Points on a hilly landscape, in no order, each with its height.
From any point a ball rolls to the lowest of the 2 points nearest to it. It stops when none of these is lower. Distance is the straight distance between rows; heights are no part of it.
K_865: [ -1  -9  -4   7 -45  21  17 -25 -25 -12  -1  -1 -36 -13 -18  -9  33 -21
   3   0   2  18   3   7   9  -7  -1  14  -3  13 -19  -8 -29 -10  -9  -8
  22]  (h 786)
K_797: [ 50  -2   7   6  -2 -11  35  -5 -32 -26 -10  -1  43 -36  19   3  -4  25
 -19 -20   7 -41   9  -5 -13  38  -5  18  11   4  15   4 -10  -3  10  24
 -25]  (h 190)
K_167: [-38  -8  18 -17  24   1  12   1 -17   3  -8 -11 -17   9  21  -5   7  -1
  13 -15  17  -6  10  -2  17   1   4   3 -32 -11  21 -10  33  -6 -19  -9
   3]  (h 547)
K_83: [-18  17 -15   0  19  -9  -6  -4  23  23   7 -17 -12  19 -26  -9   0 -15
 -25  49 -33   1 -25  27  20 -38 -10   9  -7  -8 -34  36  -3 -20  17 -52
  30]  (h 592)
K_921: [ 20  36 -15 -11 -27  21  56 -27 -17 -30 -25  -5  16 -11   6  -6   8  16
 -31 -12  21   4  -5 -23  -9  40  28  46  12  25  13  -4 -26 -36 -16  10
  -8]  (h 331)
K_281: [ 36 -11  13  12  -2   4   6   2  -9 -22  16   8  -1   4 -22  -4  -2 -10
 -15   8   9 -28  -3 -27  11 -19  23  15   1 -11 -10  -6  11 -19   8  11
  -6]  (h 483)
K_970: [-52 -22   3 -32  11  12   5  -7  28   1   1 -33 -14  17   8   6 -28   8
  29   2 -24  22   9  -5  13  16 -13   0  -8  18  18  48   7  12  -2 -14
  30]  (h 406)
K_223: [-11  24   7  -2  31  -9  13   3 -17 -18 -13  10   3 -10  15   8   6  10
  19 -25   2  -2  11   4   3  14 -19 -19  25  25  -5  -6   9   7 -12   6
  12]  (h 342)
K_559: [  0 -13   8   4 -33  20  50  16 -10 -24  20 -13  13 -27   0  -8  -8 -11
  -6  -3  26 -16   7  21 -14   1  32  23   9   5  20 -11   2   1  12   9
  -6]  (h 485)
K_377: [-15 -31  -4  -3 -34  -4   2   8  16  59 -20 -26 -22   6 -16 -16  16  -9
 -12  17 -11  40   2  -7   6   9 -16 -12  13  11 -13 -37 -33   1   1 -15
  -3]  (h 765)
K_741: [ -2   7  -9  36   0  21  39  -7  13 -40  31  13 -13  -3   3 -15  -2 -37
  -5 -16   6 -35  -3  16  -1 -13  28  24   2 -19 -17  10  25 -22   2   1
  21]  (h 488)
K_405: [-26 -17 -23  23 -44  20 -22   8   4  55   6   7 -24  13  -1  -6  -2 -26
   6  -9   1  24 -28  17 -31 -13 -29 -12  -8 -28   1  11 -25  14  26 -17
  -4]  (h 596)
K_854: [ -6  -1 -12  17 -20  -1 -37  11  18 -13  39  24 -17  14   2   1  -9  -4
  10   7 -10  -7  -3   1   3   0  47   2 -12 -32   5  16   9  24 -16  18
   0]  (h 598)
K_526: [ 23 -10  29 -13  34  -8   0  11 -18 -13 -17   0  18 -13  23  -2  -9  37
  11  -1  -6 -19  10  -7  12  16  -2 -19  -8  10  34 -12   1  27  -6   9
 -23]  (h 390)
K_927: [  3 -15   5  -3  19  12 -14  -9  -7  -6   0  -8  15 -11  -8 -26  -7  -5
  21 -25   2  27   6 -22  -5  -5   5  -7   9  -7   4 -17   3  14  11 -42
 -12]  (h 846)
K_665: [ -2  -4 -18  33 -11  -7 -14  16  38   7  25  -7 -14   1 -12   6 -16 -15
 -34   9 -15 -25  20   1  -2 -16   7  20   6 -11 -49   5  23 -13  -7   7
   8]  (h 669)
K_60: [-34  -5   1  -6  -3 -12  20 -20  -8 -19   1   5 -38  11  13  37   3   1
  43 -42  -6   4  -8  -5   2   8 -25   1  13  -1  11  49  23 -16  13  -1
  25]  (h 432)
K_871: [ 36  -8  12   9   0 -13 -20  11 -27 -19  18  20 -14  12 -19 -11   5   4
   2  -3   8  -6 -17 -45   7 -36  38  -1 -34 -27   1 -29  22 -16  -5  15
  -4]  (h 451)
K_976: [ 20 -30  10  -1   2   2 -15   4 -14  16   8   1  21 -27 -13 -27  11 -10
  18  -4   8  59 -16 -25  12 -24  14 -28  10 -17  13 -34 -22  33  17 -29
  -8]  (h 838)
K_44: [  8 -25  15   6   8  27 -20  -9   2  -1   9  14  38 -20 -18   3  -7 -10
   5 -18  11  10  16  35   7 -42 -20 -19  17   4   8 -10 -15  16  24 -15
 -27]  (h 473)
K_589: [ 25  13   2  -4 -20 -25  20  28 -11  62 -24  10  -4   5   5  -8  10 -21
  27   4   5  19 -39   7 -23 -11 -35 -39   2  -3  -4 -41  -7  12  41  -5
   4]  (h 448)
K_21: [-41 -25  12   3 -12   9  11  33   8  35   5 -20   3  15   0  23 -18 -11
 -18  -1  19 -17  21  -3 -12 -13 -38  12 -19  -7   4  -3   5  -4  11 -13
 -18]  (h 350)
K_587: [ 12  -3 -10  -4   5 -20 -16 -35  25   1 -26   4   7 -11 -14  20  -3   8
   0 -13 -13 -20  24   4   4   2  -1  18  20  14 -25 -13  17 -23  -8   1
  14]  (h 703)
K_130: [ -5   1 -13  23 -34  11 -16   9  13 -32  46   2 -11 -29 -13 -19 -15 -33
  -2   5 -18   1   4   7  -9 -39  51  24  13 -19 -37   8  20   8   3  -5
  25]  (h 585)
K_249: [ -5  -6  10   9  -2  16 -53  25  24  15  37  22  33 -12   0  18 -37  13
   7 -24  17  19  24  22   7 -20 -15 -24  19   5  18   8 -28  35   3  26
 -12]  (h 561)
K_273: [ 13   4  -6  39  -9  12 -14 -23  56 -24  -2  -6  -7 -21 -17 -13  -3 -19
 -38  26 -11 -26 -12  -1  -4   0  58  28  11   4 -43 -18  13 -24 -37   7
  19]  (h 632)
K_438: [-19   7   2  21 -13   9 -12  28  -4  34  -4  21 -26  18 -18   3  -3 -27
  -5   1  33  -9 -57   9 -19 -38  24   8 -37 -21   6 -24 -10  14 -12 -11
 -30]  (h 315)
K_774: [ 37  12 -21   1  13   9 -53 -52  -7 -20  -7  30  19  14 -12   2   8  32
  11 -14 -10  20  -7   6   0   6   2 -16   5 -11   5  36 -29  17  -3  16
  -7]  (h 607)
K_803: [  5  15   1  -9  24 -30   2  14 -13 -24  14   5 -10  -9  10 -29  -1  -3
  36  23  -5  -1   9  14  -4 -34  16 -18   6 -10   0 -10  18  11  27 -14
  10]  (h 640)
K_100: [ 37   5  12   8 -19 -16  10  17 -10 -16  -2   2  22 -41  -8   9   0  34
   5 -14  15  -7  10   0  -3  21  -5  -6  27  16  11 -11 -15  15  16  32
 -10]  (h 267)
K_201: [-21  -4 -29   9 -22 -17 -32  14  27  45 -16  -2  12   7 -26   1  -2   4
 -12  16   1  -3 -21  17 -19  -4 -21  11  20  -3  -9   9 -28   6  22 -21
 -14]  (h 543)
K_408: [ -6   9 -26   3   0 -27  15 -15  24  12 -21  -2  -2  20  28  -1   2   8
 -38 -17  -5 -20 -11 -16  15  45   4  26  -2 -36 -15   8  61 -39 -16  -2
  -2]  (h 328)
K_244: [ 18   9   5  10   2 -33 -15   5  -5  -7  10  19 -39  27 -16 -11  -3   0
  20  21   3 -14 -24 -11   1 -49  43   8 -48 -26  12 -17  24 -13 -10   7
  14]  (h 418)
K_597: [-14  48 -22  -6  24 -19 -35  -2 -12  16  -9  27 -13  34  13   5   2  -9
  19  19 -17   0 -22  30 -24  -8 -23 -17 -11  -5  -8  15   7   0   1  11
  26]  (h 180)
K_69: [ -8  21 -14  22 -19  14 -11   5  25 -25  21   0 -11 -17 -11 -21  -7 -16
 -16   4  -4  -8  -4   1 -12  -3  72  35  15 -19 -38 -16  25  -9 -28 -13
  11]  (h 611)
K_169: [ -8 -29   2 -11  -1 -18 -47   9  45  20  -1 -18  39   2 -23   1 -25  18
 -12   9  -3  15  11   1  12  -3  13  25   9   3   4  -2  -4  13   5 -19
  -7]  (h 731)
K_942: [  0  20 -10  17   5 -12  48  13  10 -18  -4  -1 -16   3  30 -13   9  -2
 -30   1   4 -26  -1 -28   6  46  13  16   6 -15  -6  11  45 -34 -11  26
   4]  (h 257)
K_989: [ 31  -2   2  -2 -24  13  35 -13 -23 -37  11 -15   9 -16   1 -17 -15   3
   3 -38  13  12 -11 -50   6  13  17  46   7 -11   7 -11 -14 -24  23 -16
 -11]  (h 400)
K_916: [ -9 -30  12   1   2  50 -11 -20   8 -10   8   9  32 -19 -15  15  -7 -21
  -7  -5   6  10  25  46   6 -31   5  -8 -11  21  14   1 -35  22  -8   2
 -11]  (h 502)
K_683: [-18   9  17 -43  32 -29  -9  18 -26  33 -32 -32 -13  10  27 -12 -17  -6
  29   9 -22  17 -33 -26 -18  23 -18 -23 -23   3  13  -7  27  34 -10   2
  14]  (h 324)
K_499: [-14   4 -15 -38   4  -4  11 -40 -26  -7 -28 -20  -3   9  14 -20  24  16
  16   6  -6  17 -13  -6  -2  27   1   8  -2   8  17   7  13  -6  -4 -14
  18]  (h 185)
K_278: [ 13   7  18  -6 -15  33  48  20  -7 -37  19 -17   0  -7  10  -5 -15  -4
 -19 -17  16  -8   5 -54  10  13  32  32   9   5  11  -1 -16 -30  -7   0
 -10]  (h 341)
K_843: [-27  -1  -8  -9   8  12 -15   6   3  25 -31  11  23  13   8   9  13  23
  -7   2   4  16   5   9 -13  40 -34 -24 -17  22  22  -4 -27  21 -11   7
 -22]  (h 289)
K_111: [-14 -26   8 -13   2  -2  -2  29  25  23 -20 -25   1  -7  -9 -19  -2  11
   0   1   3  38  36 -21  11   7  -2 -11  16  17   0 -35 -10  12  -4  -9
 -14]  (h 753)
K_412: [-11 -16 -13  -6 -20  11 -17 -20  35   4 -25 -17  16 -11 -27   8  -7  12
 -24   3  -5  -4  21  17   1  -3  18  36   0  13 -14  -9 -10  -3 -19 -23
  -5]  (h 717)
K_360: [-31   0 -10   5  10  40 -21   2  16  15  -2   0  33  14   3   7   4  -8
 -30  19  -4  -4  18  19  -5  20 -27   1   0  25   0  13 -45   9 -25   1
 -32]  (h 354)
K_661: [-13 -17 -18 -25  18 -16  -5 -32  -9  -2  -4 -13  10   9  -3   6  -9   3
  35 -30  -6   2 -47 -22 -25  25 -21   4   2 -11  28  38  21  21  15 -25
  -1]  (h 189)
K_511: [ 13  11  28  -5  30  21  33 -19 -24 -29 -10  18   5 -11  13   6  21  -4
  -8 -30  13 -11  21  -1   8   3 -13   2   6   8  -2   0  -2 -21 -21   8
  -7]  (h 391)
K_430: [ -2  19 -23  -7  29 -25   3  -1  21  -9   0 -14   8  12  -8 -22   5  -9
 -10  52 -15   0  -6  20  23 -36 -10   0  32   9 -19  30  -3 -22  18 -42
  34]  (h 608)
K_528: [ 15  -8 -15  30 -43  38   2  15   6 -36  57  12  12 -28  -5   1 -19 -33
  -7  -4  12  -1  -3  14  -6 -33  31  14  12 -11  -3  18 -11  14  -4  23
   5]  (h 552)
K_635: [ 22  -3 -14   1 -49  -1 -16 -27  17 -21  -6 -19 -38   7 -25 -12  26 -14
 -22  47 -26 -12 -12   3   8  -7  65  32 -23 -17 -26   9  14 -14 -25 -13
  24]  (h 807)
K_109: [ 24  12  15   2   2   7 -18  15 -10  -8  18  -7   7 -25  11  -8   1 -12
   0  13 -37  12  42   3  -6   6 -21 -39  27  21 -38 -15  -4  21   6   5
  16]  (h 499)
K_791: [ -2 -15   4 -21   4  -8   8 -35  -6 -14  -4   3 -42  30   0  28  15  24
  17   8   3  28 -16 -35  30   7 -20  -2   1  16  13  55 -19 -15  -3  -6
  17]  (h 449)
K_107: [ -4   8 -13 -13  29 -27  -9  -8  14  -4   3  -6   8  -5 -10 -21   9  -8
   8  32   8   4  -2  22   5 -44  20  -2  13  15  -3  -2   9  -7   5 -33
  14]  (h 624)
K_238: [ -3  26  26 -17  17 -19  30  36 -17   9  -5  -3  -6 -11   3  14  12   6
  16  14  -5   6   1  15   8  19 -33 -44   6  29   7 -37   4  25   1  10
   3]  (h 392)
K_205: [  2  10   2   8  14  25 -20  -1   8 -33  31   5 -28  -5   6 -20   0 -10
  16  15 -37  26  32 -10   7  -2  11 -28  22  11 -32   7 -14   4 -17   7
  27]  (h 534)
K_125: [  1  -6  18  14  21 -15  -4 -16  -3 -15  -7 -12   5   4   4   7 -27  37
  14 -40  -8   4  22 -56  16  39  26  10 -31 -14   9 -23  29  -9  -9  11
 -23]  (h 273)
K_294: [ 29   8 -17  14  24 -12 -11 -38   3 -14 -13   9  20  17  -5   9 -11  47
   4 -38  -7  -2  -5 -54  15  37  15  19  -8 -11  12  15  14 -21   4  16
 -27]  (h 184)
K_691: [ 23 -18  31 -28   9 -20  22  25  -8  73 -28  -5   1   4   8   4   1 -14
  31 -12  -7  18 -26  -6  -7  -1 -42 -45 -13   4  13 -44  10  37  31 -12
  -3]  (h 416)
K_994: [ 15  11  17   5  22   2  41  11 -24 -41  11  -6 -26   1  38 -19  17  15
 -18  11  -2 -17   6 -47  12  26  -4  -8  12   4  -5  14   7 -25 -20  24
  -6]  (h 156)
K_821: [ 26  15  -2 -15 -32 -13  48  -9 -23 -18 -35   4   4 -11 -26  11  27  29
 -21  -9  20  -2  -4 -19   7  24   9  27  20  27  16 -27 -26 -22  -4  27
  -7]  (h 364)
K_591: [  3   9  -3  12   8 -30  -9  19  -4  33 -12  23 -12  27  10  28  -5   6
  -9   4   7 -21  -9  -5 -19  -5 -25  -5 -16  -8 -14 -16  25 -16 -20  16
 -10]  (h 187)
K_984: [-11   3  15   1  -9 -26  22  47 -11  23  10   6 -12  23   6  32 -14   3
   0  14  14 -25   6  -8  -3 -15 -48 -10 -10  -3  -2  -1  15 -17   9  19
 -14]  (h 276)
K_807: [ -6  21 -30 -25  38 -20 -19 -28  -9  15 -20  19   6  18  30 -13  16 -21
   4  22 -47   1 -25  22 -20  22 -37 -26  10   5 -15  37  21 -13   7   6
  41]  (h 265)
K_517: [ 13  35  26 -14  38  -6  -2  47  -5  25  -3   1  26  -8   6   3   8  -2
  -2  28  -7   2   3  36 -14  -2 -38 -56  -7  30   2 -48   4  31  13  -7
  -1]  (h 430)
K_370: [ -2  11 -14   6  30 -48   4  12  18  21 -26   9  -3  32  28  19 -13   5
 -27   1  -2 -24 -13  -8   7  22 -11   6  -4 -10   3   4  55 -46 -16  24
 -16]  (h 277)
K_602: [-23 -17  -2  11   4  21 -41   5  26   1  23  16  14 -12 -15  26 -29  -3
  -4   7   1  -4  27  49   9 -35   2  -5   1  15   1   5  -9  28 -18  13
  -2]  (h 531)
K_197: [ 30  -3   4  23 -16  26  41  16  10 -46  37   2  17 -43  -2   1 -21 -29
 -10   9  20 -28   7  13 -18 -18  32   9  34  14  -7  -8   0 -10   5  23
  21]  (h 518)
K_858: [-51 -23  19   6  12  39  37  36  11  24  -2 -15  11  -4  -2   3   0 -13
 -32 -33  38 -15  27   9   3  -3 -14  10  -8   3  17 -15   5 -15   3 -10
 -28]  (h 403)
K_19: [ 35 -22  13 -23 -16   0  28 -23 -36 -21  -7 -15  -8  -9  -9 -25  17   4
   6 -14   9  20  -4 -41  21   2  13  17 -17  -3   0 -24   1 -15  16 -12
   4]  (h 444)
K_373: [-63  12  36 -32  20  42  21   3  -5  -4  -1 -29 -31   1  41   4  15   5
  -6  -4   7   9  40   7  21  20 -10 -11 -14  14  18  19 -10  -8 -28  13
  22]  (h 476)
K_892: [ 20  -1  27 -21  18 -15  -5  31 -13  50 -15  -6  30  11   4  20  -1 -13
  12   2  -3  -8   1  14 -14  -7 -52 -46 -25   5   3 -41   7  26  16  -1
 -14]  (h 450)
K_772: [ -5 -32   6  -3   9  14 -34  14   7  36 -15  10  36   4   0   3  -8   5
   7  -2  19  21   2  18 -11  -2 -10 -26 -27   5  38 -16 -32  49   3   1
 -36]  (h 215)
K_700: [-19  -8  -3 -35   3   1   9 -42 -12   9 -17 -24   7  16  -1   1  16  -7
  11 -16   0  18 -30  -5 -10  17 -17  17   5 -15   6  21   9  -5  15 -46
  18]  (h 102)
K_399: [-12  -9  19   5  -4  11  -6   8 -25  -3  27  15 -29  11   7  25  -2  -8
  34 -20 -15  22  13 -13   1   7 -36 -45  -4   9  -3  19 -16  21  12  11
  13]  (h 533)
K_752: [-41   6  -7 -27  19  -2  14 -18  26 -10  -8  -9 -19  13  27   3 -12  13
  19   9 -33  -3   1  27  12  18  -9   1  19  18   9  66   6  -2   0 -13
  41]  (h 366)
K_203: [ 33 -11  13  14  30  -1 -31  13  11  -9  33  11  45  -4   1  -2 -32  10
  -3 -14  14 -12   6 -23  23 -20  15  -4   4 -26  19   6   2  18  15   4
 -32]  (h 395)
K_339: [ 17  19 -21  31 -11   4 -29  26   2   0  26  11 -22  25  14 -12  -9  10
   1  18  -9  -6 -18 -17 -17  15  30   3 -46 -42   1   9  14  14 -19  37
 -16]  (h 623)
K_467: [  4 -20  10 -16  12   1   7 -51   7 -23   3   5  -3  18  11  29  -6   8
  30 -36 -18   7  -4 -29  23   1 -26  -1   5   5   3  52   3 -32  12  -7
  23]  (h 465)
K_65: [ 11  15 -24  24  24 -26 -41   6  13   8  -7  27 -12  29  12   8  -8  16
   8   7 -20 -19   0   3 -13   5 -20 -29   8 -12 -10  17   5  -2   1  36
   0]  (h 46)
K_140: [ -7 -26   5 -30 -18 -10  -1   3  -7  18 -13 -15 -25  30 -18  12  11  10
  21   7  -3  30  -9 -26  10   5 -23 -16  -7  19  18   6  -7   1   2  -8
   8]  (h 417)
K_720: [-25   5  -4   6  -4  15 -20  -1  11 -36  28  -4 -23   5  12 -10 -12  -1
   7  -1 -12  30  21  -8   2   2  44   3   2  -3   2  11  -8  19 -25  -9
  10]  (h 567)
K_833: [ 11   1  16  -2   5   2  23  15  -4 -35   9  -6  -1  -3  22   9 -22  15
   4  -7   3   7  19 -42  14  19  -7   1  18  12  15  12 -16 -13   9   7
 -14]  (h 262)
K_947: [ 17 -29  10  -1 -12 -11 -25  -6 -13  14  -5  -6  -5 -10 -32 -28  28 -18
  -7  13  10  37 -26  -1   8 -24  26  -7 -11 -10   3 -40 -11   6  16 -39
  -5]  (h 831)
K_396: [ 15  17  -5   2 -31 -32  -5  30  -2  42   1   2   4 -16  -4  -7  -7  -5
  -3  31  14   5 -13  21 -28 -21  -8 -20   2   7  -7 -44  -3  24  18   6
  -7]  (h 484)
K_295: [-15 -21  35 -32  -4 -33   1  25  -7  43 -21 -27 -22  11   0   3 -12  -3
  28  12  -6  17  -8 -11  -1   2 -38 -25  -8  14  13 -22  17  26  10  -9
   9]  (h 378)
K_930: [-12   1 -16  24 -40   3  -7  36 -21  35  22  18 -25   9   3  11   4 -20
  17  -8   0  21  -5  -3 -26   2 -38 -31  -6  -9  -5   7 -18  20  17  23
   1]  (h 568)
K_118: [ 43 -12  27   8  20   5  -9  -3 -28 -23   7  33  28  -7  -7  32   7  12
   1 -19  15 -29  -2   7  21 -10 -16 -26  -9   1  21   3 -17   2  15  24
 -29]  (h 463)
K_600: [ 31  -1  16   8  -2  14 -26   9 -27  -5  28  35  -5   7  -7  17   2  -6
  28 -20  10  15   3  11   7 -21 -22 -52 -14  -5  18   2 -21  23  17  25
 -14]  (h 498)
K_719: [-28   3  11   5   4 -14  25  11 -14 -23   5  10 -23 -14  12  19  -2   8
  31 -54   0   3  20  -6   0  16 -31   3  26   3  -5   0  23 -18   3  17
  14]  (h 389)
K_160: [  1  29 -19 -20  -4   6  28 -41  -6 -25 -23  -9 -10   5   8 -17  18  20
 -14  -3   6   6  -2 -12  17  30  39  31  -6  -6  12  10   7 -30 -25   0
   8]  (h 263)
K_674: [ 16  18  17   3  10  10   2  31   1  17  16  -9  25 -23 -10  -9  11 -16
  -4  40 -12  12  27  24  -3  -5 -28 -53  30  36 -20 -45 -13  28  24 -14
   0]  (h 464)
K_681: [-36  -2  35 -14  22   0  22 -14 -25 -24   4  -7 -33  -9  43   6   2   6
  16  -1  -9 -11  35   4  21  23   6 -11 -24   3  13  14  20  -4 -36  20
  17]  (h 515)
K_99: [ -7  21   0  18   3 -16 -31  29   1  12   2  19 -20   1 -13 -10  -3 -12
   2  26  15   3 -28  14 -21 -48  47  14 -32 -19  -3 -29   7   9 -27  -1
  -2]  (h 372)
K_525: [ 50  11  32 -16  10   5  39 -13 -25 -30   1  21  22 -19  -3  36  32   6
  -7 -22   9 -21   0  16  14  -1 -29 -19   6  29  10  -6 -24  -7  -4  19
  -8]  (h 431)
K_612: [-23  12 -27 -14  15 -16  17 -37   2  -8 -12   5 -14  16  38  -6  17 -12
  10   9 -27 -10 -10  31   7   5 -19  -6  18  -8  -5  40  20 -26  10  -7
  46]  (h 320)
K_949: [  3   7   0 -35  43 -39 -15  -4 -20   0 -17 -17  14   4  12 -32  -5  13
  33  -4 -13  -1 -34 -34 -22  17  -5  -9   6  -2  21  16  31  22  19 -10
   9]  (h 259)
K_64: [-14  28 -45  10 -24  -6 -21   8  -8  31 -17  18   6  14 -11  -2   8   6
   2   3   6  10 -38  29 -36  13 -34  10  24   0  -3  17 -28  10  18  -1
  -9]  (h 564)
K_977: [ 24 -10  12   6   7   0 -20   1  23  -8  23   9  45 -21  -2  10 -38   6
   1 -17  18 -17  10  14  12 -33   3  -1  42  -7   6   8  -3   2  35   0
 -16]  (h 435)
K_193: [ 36 -19  -7  -5 -15 -11 -28 -24 -14  12  -1  -3   6  11 -40 -13  32   3
 -18  24   8  29 -32 -23   3 -12  42  25 -23 -20  -3 -21 -14   6  -5 -22
 -19]  (h 823)
K_255: [-46  15 -18  27  -3  39  -2  16  36  -4   4  -3  13  10   1  21 -13  -6
 -36  10   5 -19   7  28  -8  17  -3  25  11   9   1  34 -23   2 -26  -5
 -31]  (h 408)
K_885: [  4   4 -29  16 -11 -36 -33  -8  37  21  -7  -3  -1  15  -5   0  -1   5
  -6  -3 -30 -19  19   1 -14  19   7  21  12 -19 -38  12  34 -16   4  -7
  23]  (h 688)
K_532: [ 15  -2  16 -25  15  -6  14 -27 -34 -12 -19  -9  12 -27  18  -8  14  15
  22  11  -4  -9  14  27   1  23  12 -19 -24  18  21 -18  -6  27 -14   4
  -9]  (h 429)
K_823: [  7  12 -26   6  -6   9 -32 -21 -11   4  -3  28   9   3 -15   8   4  11
   6  -1  -5  11  -9  18   0   3 -17 -15  23  18  -1  30 -51   4  20  10
  -5]  (h 588)
K_421: [-36 -14   7  -9   0 -21  -2  27  35  17  -8 -13   2  -2 -22  -4  -7  15
   4   2  14   9   9  -2  14 -12  -9  19  28  21   5 -15 -10 -12   4 -16
   0]  (h 742)
K_38: [ -6  -6  -4  -2  -4  36   5  -9   5   0   9 -28 -19   5   6 -17  15 -24
 -26  28 -18  -1  13  -8  14 -10  -1  14  -3 -17 -37  27   3 -20  -8 -25
  12]  (h 548)
K_221: [ -8   6 -23  16 -27  -9  -2  37   8  17  20  -1   4  -7 -14  -7   0  -9
 -11  30  15  -4 -14  25 -27 -30   0   3  21  -2   1 -10 -22  10  26  -5
 -11]  (h 516)
K_639: [ 26   1  15   7  45 -11 -35  -8   2  -7  -5   5  29  -5  12  -8 -23  35
   4 -18  -4 -13  11 -33  13   7  22 -18 -18 -12  15 -19  15  12 -11  15
 -34]  (h 345)
K_864: [ 16   6  -3 -33  28   9  -2 -54 -23  -6 -30   9  27  -1  11   0  36   8
  11   8   2  -6   3  33  13  -1 -11   0 -27  20  22  14 -17  15 -10   0
  10]  (h 461)
K_530: [-26   8 -16  14   3  19 -10  22  19  28  15 -39 -17   1 -28  -9  16 -26
 -43  53 -29   3   6  20   7 -37  -5  13  -2 -17 -52   8   1 -12  11 -30
  20]  (h 573)
K_626: [ 41  10   0  13   5 -10  10 -28 -17 -20 -20  14  34 -16  18  14 -24  48
 -12 -52 -11 -17   1 -31   0  46  -5  15  -2  -9  15   6   0 -15   3  43
 -24]  (h 72)
K_835: [-28  17 -14  17 -14  21  -1  36   1  35   1  15   2  17   9 -10 -16 -24
  -4  11  26   7 -26  21 -37  -7   8   4 -34 -31  15  -9  -7  32 -11  -5
 -33]  (h 235)
K_11: [-26 -29  -1 -14  -7  21  14 -34   1  -2 -12   6  30  13   8  30  -5   8
  -5 -36  13  -9   3  -5   4  14  -7  23 -30  -5  18  30   4  -7  -4 -19
 -17]  (h 601)
K_643: [ 28  25  -9  16 -33 -39  29  -1 -16 -23 -16  11  -4 -15 -13  24  11  44
  -8   1  23 -24  -4  -5 -13  19   5  11  22  28   7 -13 -11 -14   4  56
  -3]  (h 323)
K_560: [ -3 -32 -12   7 -24  23 -18  13  -1  18  15  14  32  -8  -3 -11 -19 -17
   4   5  22  -1 -11  24 -21 -23   9  -1 -19 -26  22  -6 -12  39  10   3
 -41]  (h 97)
K_309: [-42 -11  24 -32  24  15  19   3   5   2  -8 -40 -13  14  13   0   3  -1
   9   4  -7  19  37   1  21   4 -26 -12   2  28   6  17  -6  -8  -8  -5
  38]  (h 442)
K_725: [  6  23 -27  41  -6  -3 -16 -13  46  -8  -4   7 -22 -16   7   2   4 -12
 -31  25 -16 -32   4  14  -1   2  17   1   7   1 -49  -1  15 -19 -35  17
  15]  (h 650)
K_836: [-20   8  -8  24   0 -17  21   2   5 -24  27  12 -21  -8  13   4 -19  -5
  22 -41   4 -27  20   8   3  -9   8  17   6 -23  -5   2  45 -29  16  10
  12]  (h 443)
K_315: [ 23  -4 -11   0 -47 -13 -13 -44  -2   0  -5 -15 -40  -6 -35   0  20  -1
  -4  11  -9   5   2   5  11 -10  25  38  -1   5 -34 -12 -16 -20 -14  -2
  31]  (h 797)
K_704: [-31 -11  12  11 -11  38  62  17   6   0   9 -21   6 -32  -7  13   1 -23
 -24 -15  31 -25  31  36  -9 -19  -8  23   4  15  11  -1  -7 -13   7  -8
  -4]  (h 445)
K_123: [  9   0   5  18  -6  28  37  -1   2 -20   6 -16   2   4  -3 -18   8 -34
 -39  10   8 -38  -5  -8  -4  -1  11  29   5 -15 -32   7  16 -38   2 -15
   9]  (h 517)
K_631: [ 27  -1 -21  10 -35   8 -31 -21 -17  -9  -6  -6 -13  12 -17 -19  30   0
 -15  33 -10   0 -22  -8  -7   5  47  21 -31 -22  -6   2  -2  19 -25   6
   2]  (h 815)
K_922: [-22  -5  -6  -5   3  12  15  -7   6  -9   1  20   5  13  -5   0  -6  13
  -4 -14  21 -15  -5  -1   9   6  37  26 -32 -14  18  -9   7   1 -18 -13
 -23]  (h 576)
K_648: [ -1  -9  -2  -8 -28  18  21 -26  -3  30 -40  -8 -17 -17 -15  -9  36  -6
  -3  -8  12  36   2   4  -3  14 -13   1  30  16 -23 -27 -32 -16  -1 -22
   7]  (h 775)

Call two points neighbours if one is among the 2 nearest of the other. Go from one point of each pair to the other, from neighbour to neighbour, staying as low as possible. Name the highest point that can't be avoided.
K_700 / K_223 => K_892
K_700 / K_639 => K_821
K_626 / K_994 => K_123
K_591 / K_560 => K_281
K_591 / K_994 => K_408

Where does a ball stop that starts at each point below?
K_430 => K_223
K_922 => K_65
K_281 => K_560
K_273 => K_591
K_823 => K_691
K_930 => K_223
K_976 => K_591
K_377 => K_591
